Each row is a point on a tangle of strands that fork and nearly touch. The rows are in no order.
In the rows, 128 means zero.
Points whose rows are less than 121 apart are linked; no others are. Some points are linked to none.
laged: 126, 116, 112, 89, 145, 53, 161, 175, 141, 103, 93, 141, 185, 103, 122, 153, 90, 96, 103, 146, 120, 108, 121, 162, 113, 124, 188, 119, 116, 135
rusov: 102, 80, 83, 62, 120, 102, 148, 111, 148, 138, 95, 72, 86, 114, 175, 133, 146, 117, 144, 151, 107, 77, 99, 77, 140, 155, 136, 142, 117, 160
bikid: 132, 115, 121, 187, 161, 150, 128, 124, 167, 155, 191, 178, 93, 125, 47, 97, 153, 200, 123, 143, 155, 152, 161, 137, 133, 102, 147, 92, 146, 95
Teseg: 154, 131, 142, 176, 145, 174, 136, 104, 162, 141, 177, 143, 102, 103, 104, 123, 164, 147, 128, 128, 137, 168, 115, 110, 139, 131, 90, 123, 124, 111
voge: 146, 121, 117, 101, 154, 137, 138, 133, 177, 132, 91, 102, 161, 137, 114, 200, 105, 70, 176, 139, 94, 175, 84, 126, 150, 167, 143, 140, 90, 108
zemak: 102, 125, 138, 136, 141, 111, 154, 175, 102, 156, 146, 208, 132, 137, 63, 113, 135, 163, 107, 182, 149, 123, 173, 154, 123, 138, 183, 64, 142, 125
zumem: 112, 108, 151, 81, 108, 97, 145, 137, 110, 183, 88, 111, 109, 121, 76, 114, 172, 148, 147, 134, 151, 104, 133, 71, 148, 137, 161, 141, 142, 201
palo: 130, 118, 130, 69, 123, 85, 140, 125, 131, 121, 72, 88, 166, 105, 121, 150, 111, 105, 151, 113, 141, 95, 125, 96, 101, 92, 163, 174, 114, 180
rali: 100, 116, 146, 108, 133, 106, 137, 152, 121, 192, 112, 148, 97, 122, 43, 122, 190, 154, 125, 167, 134, 119, 160, 100, 169, 188, 163, 89, 136, 149
vil: 105, 102, 151, 150, 123, 182, 123, 105, 113, 126, 170, 127, 59, 174, 164, 85, 165, 171, 122, 133, 141, 139, 134, 82, 157, 150, 96, 128, 152, 149
Nuvur: 137, 118, 74, 103, 128, 95, 175, 163, 122, 106, 139, 178, 139, 107, 189, 126, 96, 115, 75, 171, 95, 111, 100, 176, 113, 170, 171, 96, 108, 124
dos: 79, 103, 125, 93, 100, 53, 103, 125, 123, 86, 111, 97, 111, 133, 133, 73, 148, 131, 147, 93, 154, 91, 123, 96, 143, 101, 175, 126, 177, 145
tubol: 173, 168, 123, 116, 123, 104, 111, 142, 169, 137, 117, 83, 128, 93, 166, 169, 124, 54, 113, 121, 99, 122, 108, 158, 156, 178, 50, 153, 120, 97
zis: 111, 138, 142, 137, 134, 130, 75, 129, 140, 96, 110, 86, 134, 152, 161, 152, 113, 72, 153, 101, 119, 133, 101, 144, 149, 141, 98, 152, 127, 98
Pogag: 120, 98, 103, 61, 122, 130, 135, 104, 143, 151, 94, 78, 87, 128, 210, 134, 138, 95, 133, 154, 101, 77, 92, 95, 147, 181, 120, 142, 126, 142
rof: 97, 105, 126, 133, 127, 85, 73, 116, 183, 94, 126, 48, 116, 146, 107, 124, 150, 121, 152, 87, 136, 130, 116, 104, 179, 133, 104, 140, 145, 95
kimud: 76, 86, 99, 87, 132, 95, 118, 89, 107, 58, 116, 90, 119, 155, 209, 98, 106, 132, 159, 140, 143, 75, 126, 97, 86, 59, 168, 144, 138, 141
Fevu: 119, 97, 104, 77, 118, 48, 168, 172, 134, 122, 100, 148, 134, 97, 110, 125, 120, 131, 93, 166, 129, 84, 129, 128, 127, 146, 200, 109, 109, 166
fesa: 173, 144, 122, 153, 129, 210, 171, 92, 99, 161, 154, 166, 136, 157, 169, 126, 126, 141, 169, 151, 138, 172, 91, 96, 95, 136, 114, 145, 103, 168
solek: 106, 148, 127, 169, 130, 91, 75, 174, 127, 118, 147, 135, 154, 160, 126, 108, 103, 117, 91, 88, 128, 132, 155, 207, 151, 135, 126, 102, 177, 63
voka: 145, 137, 99, 86, 77, 54, 135, 159, 119, 140, 109, 124, 83, 53, 105, 101, 186, 151, 70, 140, 122, 50, 158, 146, 135, 162, 137, 106, 102, 137
savok: 116, 144, 166, 177, 137, 203, 104, 113, 119, 129, 166, 133, 129, 193, 142, 121, 131, 133, 158, 125, 121, 191, 90, 121, 165, 160, 92, 111, 129, 97
niz: 166, 154, 142, 202, 123, 186, 96, 103, 129, 117, 161, 130, 137, 110, 128, 127, 114, 118, 129, 88, 138, 166, 118, 160, 99, 87, 58, 154, 123, 95
kezif: 97, 113, 128, 121, 147, 120, 148, 166, 118, 164, 137, 182, 110, 142, 61, 123, 160, 159, 113, 169, 128, 132, 165, 128, 164, 177, 175, 65, 138, 132
neb: 160, 135, 134, 162, 128, 215, 162, 78, 122, 146, 169, 152, 105, 153, 174, 113, 154, 151, 152, 156, 133, 170, 86, 71, 117, 152, 81, 135, 111, 150
vud: 173, 129, 102, 108, 114, 147, 158, 119, 136, 131, 108, 138, 165, 117, 194, 169, 74, 77, 135, 138, 100, 136, 82, 153, 76, 136, 121, 164, 99, 124
rasan: 74, 118, 126, 131, 145, 87, 106, 165, 129, 104, 131, 158, 156, 190, 89, 113, 103, 150, 118, 117, 123, 135, 157, 163, 149, 118, 191, 62, 157, 98
riras: 126, 123, 109, 178, 138, 148, 136, 139, 140, 147, 203, 190, 85, 118, 72, 84, 172, 186, 85, 148, 138, 139, 161, 160, 153, 161, 143, 75, 129, 76
suga: 113, 99, 89, 170, 114, 133, 110, 130, 143, 93, 182, 149, 89, 145, 153, 63, 126, 181, 65, 110, 131, 123, 152, 163, 129, 137, 115, 120, 154, 97
Puzi: 164, 132, 130, 184, 126, 191, 152, 69, 160, 130, 208, 149, 100, 109, 147, 106, 172, 166, 119, 146, 141, 162, 79, 78, 123, 144, 65, 117, 110, 112
vena: 135, 82, 109, 120, 129, 178, 169, 67, 165, 109, 154, 102, 100, 135, 159, 141, 155, 142, 180, 173, 116, 167, 89, 46, 126, 132, 89, 148, 86, 139
teg: 144, 116, 60, 111, 115, 125, 164, 133, 128, 93, 144, 163, 84, 104, 205, 107, 126, 150, 80, 153, 86, 98, 109, 150, 115, 166, 133, 89, 104, 108
tumeg: 147, 156, 156, 109, 124, 66, 140, 167, 122, 180, 91, 145, 175, 78, 69, 149, 135, 97, 96, 134, 138, 103, 170, 166, 110, 142, 141, 126, 146, 132
Sadup: 139, 104, 124, 102, 115, 129, 164, 130, 103, 133, 115, 151, 100, 119, 163, 110, 127, 159, 90, 155, 133, 91, 147, 109, 96, 111, 134, 128, 130, 183
mibuf: 148, 151, 128, 150, 128, 168, 128, 111, 95, 82, 130, 140, 171, 121, 146, 151, 66, 115, 148, 112, 126, 154, 121, 152, 75, 61, 123, 167, 95, 124
mokad: 159, 120, 111, 155, 118, 117, 116, 112, 183, 112, 133, 80, 108, 64, 109, 142, 150, 121, 109, 94, 128, 122, 144, 129, 122, 103, 56, 154, 122, 117
saz: 150, 184, 206, 172, 139, 214, 92, 116, 93, 192, 125, 137, 141, 133, 101, 144, 134, 107, 155, 115, 146, 165, 132, 137, 129, 115, 81, 159, 136, 121
rubir: 153, 108, 129, 96, 103, 148, 169, 124, 89, 166, 116, 159, 68, 122, 147, 100, 150, 181, 91, 168, 145, 82, 156, 96, 107, 136, 137, 121, 130, 201
ropel: 124, 168, 176, 119, 126, 104, 92, 149, 123, 176, 90, 110, 146, 128, 93, 148, 155, 82, 132, 102, 135, 122, 149, 136, 163, 161, 99, 140, 162, 122
kor: 112, 100, 127, 110, 142, 151, 144, 123, 128, 134, 124, 121, 101, 151, 149, 130, 145, 127, 145, 148, 122, 145, 112, 89, 158, 165, 135, 132, 124, 159
figob: 121, 129, 134, 141, 113, 75, 140, 171, 108, 116, 140, 179, 144, 98, 106, 98, 119, 139, 56, 141, 139, 94, 167, 181, 117, 119, 149, 96, 147, 120
budo: 135, 131, 131, 132, 118, 137, 127, 121, 152, 132, 150, 106, 86, 103, 152, 120, 172, 129, 86, 128, 112, 122, 124, 120, 175, 184, 68, 121, 125, 114
supad: 86, 91, 100, 86, 149, 109, 126, 105, 126, 70, 97, 84, 141, 147, 145, 160, 105, 113, 197, 137, 131, 127, 119, 85, 115, 87, 179, 165, 94, 147
mab: 111, 159, 133, 175, 133, 149, 113, 158, 119, 161, 174, 174, 134, 144, 114, 109, 140, 132, 101, 127, 111, 163, 139, 184, 174, 201, 107, 63, 158, 59
Zem: 127, 124, 124, 129, 98, 45, 102, 138, 139, 73, 116, 107, 145, 95, 135, 96, 112, 122, 91, 71, 147, 81, 153, 153, 92, 60, 123, 148, 161, 120
Rakuf: 154, 104, 101, 119, 120, 130, 163, 110, 162, 154, 129, 99, 75, 46, 89, 136, 175, 160, 111, 149, 123, 104, 130, 94, 128, 129, 96, 138, 96, 166
zolun: 141, 138, 168, 89, 149, 119, 155, 153, 106, 157, 84, 138, 198, 147, 95, 159, 90, 111, 136, 137, 137, 130, 137, 137, 108, 116, 192, 149, 118, 161
Bavor: 143, 139, 135, 192, 148, 187, 122, 98, 159, 126, 185, 145, 139, 164, 111, 127, 135, 146, 166, 125, 130, 199, 83, 109, 142, 134, 105, 100, 120, 85
bilav: 160, 127, 73, 111, 115, 116, 146, 120, 150, 97, 107, 123, 142, 91, 224, 159, 80, 79, 115, 129, 89, 111, 94, 162, 76, 115, 93, 146, 114, 92
bub: 177, 156, 131, 162, 141, 186, 159, 115, 122, 175, 142, 169, 157, 120, 128, 146, 120, 111, 154, 140, 128, 184, 82, 128, 104, 150, 116, 130, 106, 132
Nopof: 108, 150, 169, 140, 128, 188, 90, 85, 62, 96, 127, 102, 113, 180, 134, 129, 107, 146, 175, 104, 161, 130, 158, 83, 120, 72, 121, 189, 120, 160
tofib: 105, 156, 200, 140, 120, 176, 92, 146, 58, 162, 116, 139, 133, 172, 140, 111, 131, 117, 121, 108, 146, 134, 149, 135, 138, 131, 115, 147, 167, 153
purak: 130, 156, 124, 177, 143, 155, 133, 135, 156, 153, 203, 169, 114, 124, 89, 105, 171, 159, 94, 143, 118, 158, 125, 162, 183, 202, 108, 64, 133, 49
sobav: 96, 78, 100, 132, 139, 94, 104, 108, 181, 87, 120, 56, 117, 129, 75, 137, 147, 151, 169, 91, 131, 143, 124, 84, 156, 99, 125, 145, 122, 119
reme: 118, 139, 104, 114, 125, 107, 161, 183, 100, 134, 139, 189, 149, 121, 177, 121, 99, 110, 66, 156, 101, 120, 114, 193, 134, 190, 167, 88, 128, 109
ler: 121, 101, 94, 66, 96, 26, 163, 153, 134, 114, 91, 121, 123, 80, 137, 107, 124, 133, 97, 159, 131, 51, 115, 116, 113, 124, 193, 117, 117, 169
gozil: 139, 163, 149, 99, 114, 74, 122, 155, 130, 186, 86, 117, 144, 87, 82, 145, 159, 86, 109, 111, 132, 105, 157, 143, 148, 170, 114, 143, 154, 136
Guli: 105, 127, 156, 149, 130, 80, 149, 178, 107, 131, 131, 189, 168, 127, 55, 98, 115, 156, 89, 152, 158, 107, 183, 167, 102, 94, 174, 80, 152, 119
Lepot: 111, 160, 191, 115, 162, 166, 108, 136, 100, 194, 102, 146, 159, 186, 69, 157, 125, 130, 174, 141, 126, 157, 157, 129, 141, 137, 169, 91, 149, 142
lekes: 147, 77, 84, 135, 135, 158, 170, 72, 165, 97, 145, 105, 94, 101, 139, 140, 146, 164, 169, 147, 129, 150, 125, 69, 95, 73, 94, 157, 93, 149
zubar: 141, 169, 175, 147, 125, 153, 132, 158, 68, 148, 120, 161, 192, 121, 141, 129, 78, 115, 100, 125, 141, 135, 143, 180, 91, 86, 122, 144, 139, 138
Rik: 142, 115, 120, 85, 116, 155, 149, 109, 107, 140, 92, 122, 111, 139, 201, 130, 107, 128, 119, 140, 127, 83, 127, 101, 87, 105, 109, 156, 136, 162
Bepat: 97, 127, 146, 108, 101, 80, 101, 130, 112, 126, 105, 103, 112, 127, 122, 94, 161, 119, 127, 85, 148, 97, 138, 100, 147, 122, 133, 137, 176, 153
rov: 139, 108, 67, 180, 129, 147, 156, 98, 173, 84, 209, 153, 113, 132, 155, 99, 149, 161, 109, 132, 106, 167, 84, 113, 137, 174, 106, 95, 97, 74
Zive: 147, 141, 138, 157, 124, 153, 119, 107, 182, 102, 152, 101, 136, 130, 147, 157, 135, 90, 146, 133, 108, 176, 69, 122, 157, 171, 62, 129, 103, 74
ziveg: 116, 157, 134, 134, 126, 123, 147, 190, 83, 164, 141, 195, 162, 121, 149, 119, 106, 109, 77, 150, 108, 131, 131, 202, 141, 185, 143, 85, 148, 106
dovir: 138, 137, 117, 144, 143, 140, 121, 120, 184, 105, 130, 115, 154, 152, 128, 177, 113, 82, 175, 134, 90, 191, 67, 129, 161, 171, 108, 112, 92, 80
Kesaz: 128, 129, 171, 159, 116, 181, 111, 103, 116, 153, 152, 118, 78, 137, 152, 96, 166, 152, 99, 116, 142, 121, 146, 98, 142, 128, 65, 141, 154, 146
boneb: 132, 159, 183, 145, 127, 159, 120, 151, 84, 202, 120, 168, 134, 117, 116, 117, 147, 118, 98, 129, 140, 129, 158, 150, 121, 154, 104, 136, 162, 144
fanu: 138, 106, 61, 112, 121, 149, 175, 105, 129, 107, 143, 159, 101, 127, 228, 121, 114, 130, 121, 160, 82, 129, 82, 115, 105, 167, 126, 109, 107, 122
teto: 169, 155, 130, 156, 154, 161, 155, 138, 123, 166, 138, 182, 171, 108, 100, 160, 107, 121, 142, 136, 131, 178, 108, 155, 100, 113, 141, 120, 116, 123
Bupib: 116, 102, 88, 132, 123, 160, 138, 105, 134, 95, 146, 130, 110, 151, 222, 129, 114, 101, 152, 146, 95, 150, 84, 111, 119, 149, 108, 127, 110, 107
lavu: 148, 168, 152, 146, 151, 146, 142, 160, 107, 155, 119, 171, 201, 117, 93, 160, 85, 109, 135, 136, 124, 166, 133, 183, 97, 102, 146, 109, 128, 113
lib: 104, 115, 160, 101, 143, 121, 136, 136, 130, 195, 104, 122, 103, 137, 45, 130, 183, 152, 151, 150, 147, 133, 146, 75, 174, 156, 157, 109, 142, 173
vetu: 118, 163, 191, 100, 145, 133, 98, 141, 115, 202, 72, 120, 161, 161, 69, 163, 141, 95, 164, 116, 123, 139, 149, 124, 152, 160, 146, 126, 155, 136
zute: 109, 85, 102, 136, 153, 89, 115, 120, 183, 103, 118, 82, 120, 115, 33, 150, 146, 158, 165, 100, 136, 144, 142, 101, 148, 83, 147, 117, 125, 125
vizo: 113, 125, 111, 144, 163, 177, 139, 96, 99, 64, 146, 139, 142, 193, 130, 152, 86, 161, 209, 137, 139, 186, 126, 102, 121, 87, 175, 130, 93, 130
fava: 164, 150, 141, 100, 115, 137, 141, 142, 105, 131, 96, 132, 189, 121, 205, 152, 51, 70, 110, 133, 112, 101, 98, 179, 73, 109, 134, 164, 118, 133
Gamu: 69, 119, 143, 138, 139, 102, 95, 159, 97, 85, 137, 143, 155, 201, 124, 87, 97, 156, 115, 108, 146, 125, 147, 152, 138, 97, 191, 97, 172, 108
nogun: 121, 112, 95, 158, 101, 91, 92, 130, 158, 111, 165, 116, 74, 118, 109, 59, 168, 186, 56, 101, 139, 93, 168, 157, 157, 157, 108, 127, 150, 90
dumef: 163, 150, 110, 127, 132, 102, 121, 154, 158, 125, 106, 116, 159, 94, 141, 179, 102, 67, 121, 113, 105, 143, 115, 174, 131, 147, 98, 143, 120, 102
nibap: 134, 118, 119, 148, 95, 82, 88, 110, 151, 89, 127, 91, 114, 99, 128, 92, 129, 143, 93, 61, 147, 88, 161, 142, 98, 60, 89, 164, 162, 115
Lezo: 150, 166, 172, 117, 113, 156, 127, 146, 69, 138, 103, 138, 193, 137, 175, 139, 57, 93, 114, 131, 128, 118, 122, 170, 87, 99, 133, 169, 123, 147
fus: 147, 112, 119, 107, 103, 126, 162, 145, 102, 164, 136, 169, 67, 84, 101, 97, 179, 178, 83, 181, 133, 90, 161, 115, 122, 159, 158, 107, 94, 171
sil: 116, 89, 102, 104, 159, 83, 150, 145, 166, 135, 100, 119, 133, 106, 36, 162, 142, 146, 154, 138, 127, 139, 133, 104, 144, 117, 177, 98, 114, 154
gelop: 126, 118, 123, 121, 180, 119, 143, 136, 159, 143, 122, 160, 146, 133, 37, 162, 129, 151, 158, 148, 125, 162, 153, 132, 127, 96, 185, 68, 120, 136
Zudi: 135, 159, 120, 186, 134, 116, 90, 158, 142, 122, 156, 141, 161, 127, 99, 127, 102, 124, 96, 84, 126, 153, 160, 210, 129, 113, 102, 108, 162, 60
Fik: 96, 147, 129, 158, 135, 105, 94, 168, 134, 142, 157, 145, 127, 165, 110, 106, 137, 129, 91, 110, 119, 137, 159, 186, 184, 184, 121, 74, 175, 64
vib: 121, 126, 103, 144, 102, 72, 104, 154, 135, 123, 158, 136, 86, 98, 87, 81, 177, 162, 64, 112, 136, 90, 175, 163, 156, 170, 120, 106, 137, 94
Vepu: 145, 95, 118, 163, 106, 138, 123, 93, 159, 127, 163, 101, 55, 82, 106, 87, 175, 194, 84, 113, 141, 98, 151, 104, 127, 107, 66, 138, 134, 130
seru: 74, 80, 97, 104, 118, 71, 100, 102, 130, 71, 126, 78, 100, 139, 163, 84, 135, 137, 158, 104, 147, 86, 121, 92, 124, 86, 160, 142, 152, 137
Dovob: 162, 152, 122, 197, 131, 145, 107, 128, 144, 121, 163, 139, 139, 95, 121, 129, 117, 119, 99, 92, 129, 161, 134, 182, 114, 110, 69, 132, 142, 86
vor: 107, 159, 193, 132, 106, 159, 85, 123, 62, 150, 107, 123, 127, 158, 149, 104, 139, 119, 120, 87, 160, 109, 154, 113, 120, 97, 104, 168, 167, 167
dilom: 104, 171, 187, 127, 111, 142, 82, 106, 58, 103, 107, 109, 150, 160, 115, 111, 107, 130, 149, 76, 170, 107, 163, 102, 115, 62, 137, 181, 145, 156
Sonis: 139, 117, 98, 93, 108, 93, 152, 157, 125, 152, 123, 141, 87, 72, 96, 121, 188, 155, 79, 160, 109, 88, 151, 142, 147, 193, 160, 100, 80, 139
vofo: 152, 164, 194, 169, 122, 210, 107, 105, 109, 179, 144, 126, 105, 121, 139, 113, 154, 116, 112, 113, 145, 133, 136, 120, 123, 122, 45, 159, 146, 141
mafa: 107, 99, 69, 74, 100, 21, 129, 125, 146, 89, 99, 81, 105, 80, 153, 106, 134, 115, 121, 131, 126, 54, 102, 115, 111, 107, 159, 118, 141, 144
Tuv: 145, 136, 118, 101, 160, 140, 138, 137, 147, 132, 90, 133, 184, 160, 108, 194, 79, 84, 182, 139, 95, 181, 94, 136, 131, 146, 182, 123, 90, 119
sigig: 72, 118, 130, 150, 149, 133, 98, 137, 87, 57, 152, 133, 153, 219, 143, 102, 75, 169, 142, 113, 150, 140, 143, 142, 128, 80, 193, 120, 144, 111
bava: 189, 142, 106, 155, 118, 149, 141, 96, 184, 124, 148, 105, 110, 53, 141, 147, 149, 118, 100, 119, 114, 134, 119, 125, 113, 124, 39, 144, 107, 106
viko: 161, 158, 107, 92, 115, 66, 115, 144, 161, 147, 102, 72, 114, 73, 148, 153, 150, 73, 105, 115, 108, 84, 124, 138, 160, 178, 72, 150, 129, 118
pir: 100, 111, 96, 112, 152, 126, 125, 150, 128, 90, 125, 139, 154, 168, 191, 152, 79, 78, 156, 147, 106, 154, 73, 150, 135, 155, 181, 115, 114, 110
mor: 135, 126, 143, 153, 140, 129, 117, 133, 155, 144, 149, 121, 105, 107, 84, 130, 167, 134, 106, 118, 128, 146, 145, 129, 166, 159, 93, 110, 139, 101
geve: 127, 99, 124, 118, 130, 177, 142, 79, 122, 111, 124, 89, 100, 144, 147, 137, 137, 151, 181, 130, 141, 130, 142, 63, 105, 76, 104, 177, 106, 175
degi: 122, 144, 152, 79, 106, 51, 132, 137, 127, 114, 71, 98, 174, 98, 97, 125, 120, 103, 146, 96, 152, 92, 129, 106, 107, 71, 170, 161, 138, 166
muliv: 158, 158, 141, 169, 129, 185, 106, 100, 110, 105, 133, 125, 149, 112, 126, 151, 97, 109, 148, 96, 135, 158, 126, 144, 82, 71, 88, 172, 105, 121
volek: 144, 134, 146, 83, 152, 132, 152, 152, 111, 140, 88, 133, 203, 163, 120, 180, 59, 90, 161, 145, 116, 150, 105, 149, 117, 134, 205, 143, 99, 140
Vumod: 169, 125, 97, 150, 127, 148, 180, 132, 120, 136, 158, 190, 116, 94, 139, 122, 131, 145, 92, 149, 123, 143, 120, 140, 96, 134, 127, 113, 116, 141
Voze: 108, 169, 185, 136, 165, 193, 100, 121, 79, 157, 126, 146, 150, 200, 89, 148, 107, 149, 183, 134, 133, 172, 149, 130, 143, 112, 164, 98, 135, 142
lede: 87, 114, 109, 148, 156, 145, 112, 119, 112, 54, 157, 130, 146, 208, 130, 129, 75, 168, 170, 114, 131, 174, 137, 132, 129, 83, 184, 114, 119, 103
guk: 172, 170, 146, 150, 120, 141, 110, 127, 174, 134, 142, 101, 139, 111, 138, 170, 135, 69, 128, 129, 109, 167, 87, 144, 164, 182, 33, 139, 113, 74
deroz: 131, 130, 103, 140, 131, 144, 125, 106, 107, 45, 136, 132, 172, 130, 172, 155, 55, 103, 160, 118, 110, 146, 111, 154, 69, 59, 143, 161, 85, 105
masak: 93, 121, 105, 114, 159, 97, 121, 175, 137, 102, 119, 147, 160, 161, 151, 153, 90, 90, 132, 137, 103, 149, 102, 173, 156, 161, 184, 83, 136, 97
lav: 147, 119, 98, 144, 119, 192, 149, 60, 123, 87, 143, 132, 136, 162, 191, 144, 111, 117, 199, 148, 108, 167, 87, 87, 81, 102, 95, 168, 71, 120
Noz: 105, 106, 92, 113, 124, 80, 108, 131, 136, 89, 125, 112, 95, 116, 200, 104, 120, 110, 93, 119, 122, 72, 121, 147, 130, 137, 131, 112, 150, 110
posal: 118, 144, 157, 119, 105, 50, 117, 151, 119, 87, 104, 118, 172, 103, 111, 98, 116, 117, 102, 88, 151, 89, 152, 141, 101, 65, 148, 140, 153, 136
gube: 137, 175, 171, 135, 147, 106, 115, 168, 117, 171, 97, 150, 204, 115, 67, 163, 102, 100, 125, 125, 126, 133, 164, 185, 107, 117, 138, 106, 150, 102
Ber: 108, 124, 125, 135, 129, 91, 72, 129, 161, 97, 126, 68, 114, 142, 156, 125, 139, 89, 131, 90, 128, 117, 122, 132, 169, 147, 91, 145, 148, 93
Peg: 138, 112, 129, 135, 138, 120, 138, 125, 124, 105, 121, 131, 134, 106, 96, 133, 126, 147, 124, 112, 154, 128, 157, 115, 94, 58, 133, 152, 125, 165
tulut: 132, 118, 146, 77, 113, 164, 133, 106, 141, 175, 107, 85, 88, 148, 205, 134, 140, 92, 125, 152, 104, 92, 91, 87, 162, 202, 96, 152, 125, 150
dudud: 109, 163, 164, 145, 138, 168, 68, 135, 102, 117, 110, 112, 155, 181, 119, 155, 89, 94, 171, 102, 112, 159, 112, 155, 151, 131, 124, 131, 120, 90
Puvu: 121, 100, 108, 125, 157, 158, 153, 125, 126, 106, 131, 140, 132, 163, 139, 149, 115, 138, 170, 144, 126, 177, 114, 100, 123, 125, 158, 128, 106, 149
regu: 106, 125, 142, 124, 71, 85, 88, 111, 130, 127, 124, 83, 79, 115, 124, 63, 178, 140, 114, 72, 152, 82, 147, 98, 156, 118, 94, 144, 184, 139
nuron: 128, 140, 158, 139, 128, 221, 117, 71, 89, 112, 134, 104, 106, 170, 152, 140, 120, 133, 197, 127, 150, 143, 132, 74, 113, 86, 91, 195, 92, 160
Gop: 148, 116, 121, 135, 106, 119, 136, 113, 155, 148, 154, 85, 55, 55, 83, 105, 209, 181, 85, 136, 126, 92, 144, 102, 161, 154, 80, 120, 103, 133
kob: 138, 139, 102, 70, 95, 58, 121, 130, 146, 147, 89, 67, 97, 73, 152, 123, 158, 99, 114, 112, 113, 53, 113, 113, 146, 157, 103, 138, 141, 143
sebi: 114, 119, 95, 100, 74, 63, 111, 108, 145, 117, 111, 64, 60, 83, 135, 88, 174, 143, 114, 94, 125, 54, 123, 93, 146, 121, 96, 132, 155, 129
zazuf: 133, 83, 85, 96, 111, 111, 160, 110, 154, 131, 109, 88, 83, 80, 130, 134, 152, 150, 121, 143, 111, 101, 121, 86, 122, 128, 110, 137, 106, 166
zete: 172, 138, 127, 136, 111, 174, 142, 102, 154, 147, 121, 115, 114, 95, 162, 150, 132, 100, 121, 126, 110, 132, 105, 113, 113, 134, 58, 158, 106, 133
selib: 101, 165, 169, 142, 146, 177, 82, 121, 72, 113, 119, 128, 152, 189, 104, 145, 85, 134, 173, 107, 131, 161, 140, 132, 140, 103, 149, 134, 124, 122
rozu: 147, 136, 112, 113, 96, 60, 141, 160, 115, 120, 116, 156, 115, 67, 132, 108, 138, 137, 46, 135, 122, 61, 163, 169, 106, 128, 127, 111, 127, 136
Zil: 116, 114, 140, 54, 81, 85, 149, 125, 112, 175, 72, 88, 112, 113, 108, 109, 157, 133, 156, 120, 145, 80, 114, 71, 130, 115, 164, 163, 150, 208
vana: 165, 134, 152, 124, 151, 185, 169, 103, 98, 150, 129, 141, 131, 135, 117, 147, 120, 167, 165, 150, 178, 142, 149, 97, 90, 68, 150, 175, 111, 203
luno: 163, 160, 106, 209, 143, 166, 117, 107, 152, 132, 179, 161, 182, 151, 113, 136, 124, 123, 167, 114, 115, 197, 50, 133, 125, 141, 95, 81, 96, 64
nam: 130, 118, 121, 168, 176, 154, 136, 117, 177, 156, 183, 177, 98, 146, 41, 121, 158, 197, 159, 157, 139, 170, 147, 118, 151, 108, 170, 59, 138, 103
reko: 149, 104, 105, 152, 106, 98, 113, 107, 164, 102, 135, 92, 92, 71, 112, 113, 144, 152, 93, 81, 137, 97, 153, 130, 103, 79, 72, 150, 141, 125
Vaze: 130, 130, 117, 145, 177, 153, 159, 132, 142, 150, 155, 196, 142, 153, 66, 146, 125, 172, 172, 164, 135, 176, 138, 128, 125, 104, 189, 60, 126, 135
navum: 124, 165, 166, 146, 121, 127, 123, 172, 88, 189, 129, 169, 139, 117, 123, 120, 145, 107, 85, 131, 127, 124, 162, 182, 141, 182, 103, 110, 166, 112
Kerav: 111, 116, 141, 88, 139, 146, 142, 140, 83, 129, 115, 136, 152, 181, 208, 129, 81, 110, 140, 154, 130, 120, 105, 129, 113, 133, 182, 149, 130, 169
Dubof: 151, 132, 170, 94, 139, 136, 169, 119, 98, 166, 96, 127, 155, 127, 88, 141, 123, 155, 152, 146, 175, 114, 159, 93, 94, 74, 172, 177, 119, 217
rima: 95, 130, 123, 108, 156, 94, 134, 181, 137, 134, 115, 176, 175, 163, 91, 152, 98, 119, 123, 153, 101, 148, 138, 169, 151, 146, 199, 51, 138, 109
tis: 158, 134, 136, 116, 112, 169, 132, 102, 119, 141, 101, 114, 117, 121, 177, 145, 112, 111, 125, 116, 129, 110, 129, 112, 82, 94, 81, 174, 123, 157
tez: 139, 133, 114, 123, 143, 87, 128, 161, 152, 111, 98, 122, 173, 101, 109, 174, 100, 86, 120, 112, 117, 146, 126, 167, 123, 124, 143, 129, 125, 112
migi: 109, 112, 123, 73, 120, 129, 115, 94, 128, 118, 76, 64, 137, 138, 145, 155, 117, 95, 191, 115, 131, 98, 115, 74, 109, 93, 131, 194, 99, 163
dum: 135, 131, 182, 88, 140, 94, 162, 149, 106, 174, 80, 142, 184, 130, 54, 139, 125, 139, 138, 149, 157, 116, 163, 113, 106, 99, 192, 140, 133, 183
tofez: 123, 111, 102, 178, 122, 133, 130, 145, 129, 116, 184, 180, 103, 133, 112, 80, 134, 174, 70, 126, 135, 140, 155, 173, 133, 134, 134, 96, 148, 95
zofur: 88, 100, 160, 154, 125, 176, 100, 106, 144, 104, 173, 103, 95, 193, 165, 100, 147, 145, 138, 137, 125, 168, 103, 89, 185, 172, 98, 122, 141, 100
riz: 129, 118, 145, 109, 121, 159, 147, 123, 128, 166, 128, 121, 82, 127, 155, 118, 168, 135, 106, 151, 113, 122, 118, 92, 166, 196, 106, 130, 123, 157
Geli: 74, 98, 104, 101, 139, 120, 99, 81, 103, 48, 119, 84, 124, 170, 196, 128, 92, 118, 182, 132, 134, 98, 132, 98, 93, 57, 161, 173, 115, 131
votub: 92, 102, 96, 132, 143, 146, 117, 125, 129, 77, 144, 128, 136, 178, 204, 134, 101, 91, 177, 143, 101, 163, 72, 130, 138, 156, 150, 121, 111, 92

Follow the links from the first point to the second, and from the first to the third. Name the last point that the two ways share.
zete; Pogag; seru | reko
vofo; Pogag; Puvu | riz
niz; sobav; nogun | riras
laged; Bepat; zolun | tubol
Lezo; ropel; mor | lavu
lavu; zofur; tulut | Teseg

A fork is a point with three links. Follow the links from the first point to the second and name the forks in between, in order.
budo; lede | riz
dumef; vana | tubol
sobav; nogun | riras
sigig; zofur | riz > Teseg > Bavor
bub; fava | lavu

Name the points in between on the shortest way along the links from the first point to the second, in order.
voge; sebi | dovir > Zive > guk > tubol > viko > kob
mokad; Sonis | bava > zete > tis > Rik > Sadup > rubir > fus
fesa; rima | neb > Puzi > Teseg > mor > budo > riz > kor > Puvu > vizo > lede > sigig > Gamu > rasan
saz; zubar | vofo > Kesaz > vil > zofur > savok > Bavor > Teseg > Puzi > neb > fesa > bub > teto > lavu
